Each scene shows the same named points in several views. A view is turned or mirrored, shifted and resized as a whole, has a little noise and may leave points out.
In the rows, zero is written as 100.

Scene 1
View 1
k836: [81, 124, 96, 98, 125, 86, 71, 101, 81, 117, 91, 126, 102, 89, 121, 96, 94, 89, 114, 75, 87, 93, 84, 125, 112]
k495: [66, 127, 70, 75, 137, 92, 71, 93, 68, 102, 83, 114, 124, 76, 132, 88, 100, 69, 90, 81, 82, 80, 81, 146, 95]
k776: [141, 140, 119, 106, 110, 83, 99, 136, 109, 149, 105, 135, 98, 87, 106, 103, 76, 125, 132, 93, 86, 98, 90, 97, 168]
k307: [59, 110, 95, 108, 135, 79, 51, 86, 67, 111, 87, 119, 82, 114, 125, 94, 102, 67, 131, 55, 75, 96, 83, 127, 94]
k215: [95, 93, 111, 107, 129, 68, 46, 110, 78, 116, 96, 122, 77, 125, 138, 85, 89, 74, 138, 33, 48, 107, 76, 117, 99]
k231: [104, 126, 101, 82, 129, 90, 81, 120, 96, 127, 102, 128, 107, 84, 131, 98, 78, 103, 104, 84, 77, 92, 77, 126, 131]
k781: [81, 145, 84, 82, 129, 96, 88, 106, 87, 123, 93, 126, 116, 71, 114, 101, 92, 94, 100, 103, 98, 79, 86, 132, 129]
k584: [89, 138, 89, 101, 133, 71, 68, 101, 70, 126, 85, 114, 91, 109, 109, 95, 99, 70, 138, 70, 72, 84, 95, 119, 125]
k317: [79, 77, 119, 132, 76, 92, 63, 96, 96, 99, 85, 151, 121, 59, 128, 85, 107, 133, 97, 65, 125, 132, 74, 106, 69]
k604: [74, 139, 105, 121, 118, 92, 80, 97, 89, 134, 93, 137, 86, 91, 97, 113, 97, 102, 130, 95, 115, 97, 95, 110, 134]
k711: [95, 121, 101, 105, 121, 74, 68, 106, 77, 122, 90, 122, 97, 100, 120, 91, 94, 87, 128, 67, 78, 95, 87, 115, 116]
k586: [94, 127, 105, 113, 118, 75, 70, 104, 82, 129, 91, 125, 89, 105, 107, 99, 96, 92, 138, 73, 85, 96, 94, 110, 128]
k96: [96, 157, 104, 103, 126, 96, 96, 113, 101, 150, 100, 137, 90, 83, 95, 117, 82, 111, 126, 111, 108, 86, 95, 112, 167]
k864: [74, 129, 100, 112, 125, 90, 71, 98, 86, 128, 96, 131, 85, 95, 111, 107, 93, 94, 126, 82, 97, 99, 87, 116, 124]
k268: [79, 143, 101, 76, 147, 115, 96, 115, 112, 140, 115, 139, 92, 77, 126, 125, 64, 108, 91, 111, 94, 88, 72, 133, 161]
k560: [106, 138, 105, 118, 109, 73, 80, 108, 81, 135, 87, 125, 98, 96, 96, 94, 101, 99, 144, 80, 93, 94, 99, 101, 136]
View 2
k711: [108, 105, 85, 113, 89, 113, 81, 89, 89, 118, 129, 125, 104, 86, 97, 113, 110, 87, 96, 94, 108, 108, 80, 96, 83]
k864: [106, 104, 102, 106, 88, 120, 70, 89, 89, 123, 125, 126, 119, 97, 106, 108, 108, 92, 97, 86, 101, 100, 81, 103, 84]
k231: [125, 104, 93, 114, 87, 117, 84, 72, 79, 123, 135, 119, 107, 79, 122, 97, 110, 85, 99, 93, 108, 109, 90, 114, 75]
k776: [123, 103, 100, 101, 84, 106, 58, 66, 81, 133, 141, 92, 93, 71, 120, 88, 125, 93, 126, 102, 93, 85, 67, 109, 69]
k836: [110, 106, 90, 115, 92, 119, 80, 88, 86, 119, 128, 129, 112, 93, 107, 106, 104, 86, 91, 88, 108, 110, 87, 103, 83]
k96: [115, 117, 115, 97, 90, 113, 60, 75, 90, 131, 128, 101, 116, 92, 130, 95, 114, 93, 120, 88, 86, 90, 64, 121, 78]
k317: [73, 75, 80, 115, 89, 134, 45, 93, 61, 111, 142, 115, 103, 106, 96, 73, 89, 88, 60, 99, 125, 94, 112, 92, 83]
k215: [124, 83, 76, 114, 77, 109, 89, 89, 87, 123, 134, 148, 104, 75, 70, 127, 120, 99, 87, 95, 120, 114, 91, 82, 76]
k307: [107, 100, 86, 114, 87, 120, 89, 101, 95, 118, 120, 150, 120, 96, 83, 129, 106, 91, 79, 85, 114, 115, 88, 90, 89]
k268: [138, 109, 119, 103, 84, 124, 76, 66, 78, 133, 127, 119, 129, 88, 148, 90, 107, 87, 109, 80, 96, 105, 89, 138, 75]
k604: [106, 106, 108, 100, 86, 119, 58, 86, 89, 127, 127, 114, 116, 98, 108, 102, 111, 96, 106, 88, 96, 92, 73, 107, 81]
k560: [99, 112, 93, 108, 93, 109, 64, 88, 94, 121, 129, 107, 100, 86, 100, 106, 114, 90, 109, 96, 96, 95, 66, 92, 82]
k781: [110, 120, 97, 116, 99, 121, 83, 80, 85, 116, 124, 116, 114, 92, 134, 95, 96, 75, 96, 88, 101, 111, 85, 119, 83]
k586: [107, 106, 93, 108, 87, 112, 70, 89, 92, 123, 130, 121, 106, 89, 95, 113, 114, 93, 102, 92, 102, 99, 73, 94, 83]
k495: [108, 125, 79, 132, 106, 122, 113, 90, 90, 105, 119, 135, 112, 90, 125, 111, 87, 64, 77, 86, 113, 132, 96, 110, 89]
k584: [118, 113, 89, 114, 91, 108, 90, 87, 97, 121, 126, 129, 104, 79, 101, 121, 115, 88, 105, 91, 104, 110, 73, 96, 82]
View 3
k776: [102, 115, 124, 100, 101, 117, 74, 108, 91, 96, 141, 102, 86, 80, 107, 126, 95, 77, 98, 84, 117, 101, 116, 132, 121]
k495: [123, 119, 109, 130, 94, 110, 88, 71, 89, 119, 94, 103, 108, 104, 92, 80, 106, 91, 121, 101, 87, 103, 84, 110, 86]
k215: [107, 100, 121, 119, 116, 134, 91, 113, 104, 111, 107, 76, 89, 71, 75, 98, 97, 117, 111, 113, 100, 108, 84, 106, 83]
k781: [118, 120, 111, 116, 91, 111, 82, 78, 87, 110, 112, 110, 101, 105, 108, 95, 104, 79, 112, 93, 99, 98, 100, 116, 106]
k96: [111, 111, 112, 99, 86, 121, 84, 94, 90, 101, 132, 113, 90, 97, 117, 111, 99, 72, 97, 91, 117, 93, 108, 111, 126]
k231: [107, 118, 114, 113, 100, 120, 75, 91, 93, 105, 121, 97, 95, 95, 100, 102, 105, 91, 115, 93, 96, 107, 99, 121, 100]
k307: [120, 100, 112, 122, 104, 128, 103, 95, 101, 115, 97, 88, 95, 84, 84, 85, 99, 106, 108, 116, 100, 100, 80, 90, 89]
k317: [138, 99, 128, 120, 133, 83, 89, 94, 116, 97, 78, 64, 108, 82, 111, 100, 106, 84, 109, 83, 97, 130, 104, 107, 111]
k584: [109, 111, 118, 117, 96, 126, 93, 98, 89, 114, 117, 102, 91, 83, 84, 97, 95, 97, 104, 107, 108, 92, 91, 112, 94]
k604: [121, 101, 114, 106, 96, 116, 98, 96, 99, 103, 113, 100, 94, 90, 112, 102, 98, 78, 96, 98, 115, 97, 100, 96, 121]
k560: [115, 104, 125, 109, 99, 112, 99, 107, 90, 109, 118, 100, 89, 73, 93, 108, 89, 84, 89, 101, 123, 88, 103, 109, 113]
k864: [118, 103, 112, 110, 98, 121, 95, 95, 99, 106, 110, 96, 95, 91, 104, 98, 100, 88, 103, 102, 108, 100, 96, 97, 109]
k711: [115, 108, 120, 117, 103, 118, 94, 98, 94, 110, 108, 95, 94, 82, 90, 100, 97, 96, 106, 105, 106, 99, 95, 111, 97]
k268: [105, 119, 99, 101, 85, 134, 68, 85, 94, 98, 135, 108, 92, 117, 123, 104, 112, 79, 117, 91, 97, 107, 101, 110, 116]
View 4
k586: [109, 94, 97, 109, 98, 101, 89, 101, 72, 73, 103, 100, 107, 108, 66, 79, 125, 132, 71, 68, 83, 86, 63, 94, 73]
k781: [121, 87, 109, 132, 100, 90, 103, 101, 81, 58, 91, 96, 70, 90, 78, 107, 120, 124, 95, 86, 86, 98, 85, 124, 104]
k96: [119, 84, 112, 121, 78, 116, 63, 91, 76, 59, 65, 108, 79, 86, 80, 75, 150, 117, 95, 72, 104, 77, 80, 111, 92]
k231: [113, 85, 96, 123, 97, 99, 95, 103, 82, 68, 86, 94, 92, 105, 76, 92, 119, 111, 96, 90, 81, 86, 74, 120, 91]
k864: [106, 100, 103, 107, 102, 101, 94, 97, 74, 74, 98, 97, 103, 92, 76, 83, 124, 126, 86, 70, 78, 92, 78, 92, 88]
k711: [110, 95, 96, 115, 105, 93, 100, 105, 74, 74, 106, 94, 103, 112, 66, 88, 113, 130, 71, 77, 74, 90, 61, 103, 74]
k495: [117, 98, 107, 130, 123, 71, 133, 108, 82, 64, 118, 82, 74, 89, 71, 126, 97, 135, 83, 93, 61, 112, 83, 120, 106]
k307: [99, 110, 97, 102, 129, 90, 115, 104, 73, 82, 125, 81, 117, 93, 59, 90, 98, 140, 64, 77, 49, 103, 68, 85, 80]
k836: [110, 97, 101, 116, 109, 90, 108, 103, 75, 73, 107, 93, 96, 100, 73, 95, 115, 127, 83, 80, 72, 97, 75, 105, 89]
k268: [111, 90, 112, 130, 101, 115, 75, 100, 91, 63, 54, 89, 81, 73, 87, 86, 127, 93, 117, 99, 77, 76, 96, 133, 113]
k215: [96, 100, 82, 106, 127, 95, 105, 116, 77, 92, 116, 79, 141, 125, 54, 77, 92, 122, 58, 89, 47, 84, 48, 98, 55]
k604: [108, 100, 106, 106, 88, 107, 85, 91, 73, 70, 95, 107, 94, 88, 80, 79, 138, 129, 92, 61, 91, 93, 82, 88, 90]

Which points are out of place in each view (at most two, in the order of its rows)? Write - if all are in place.
view 1 => k584
view 2 => k604, k495
view 3 => k560
view 4 => k231
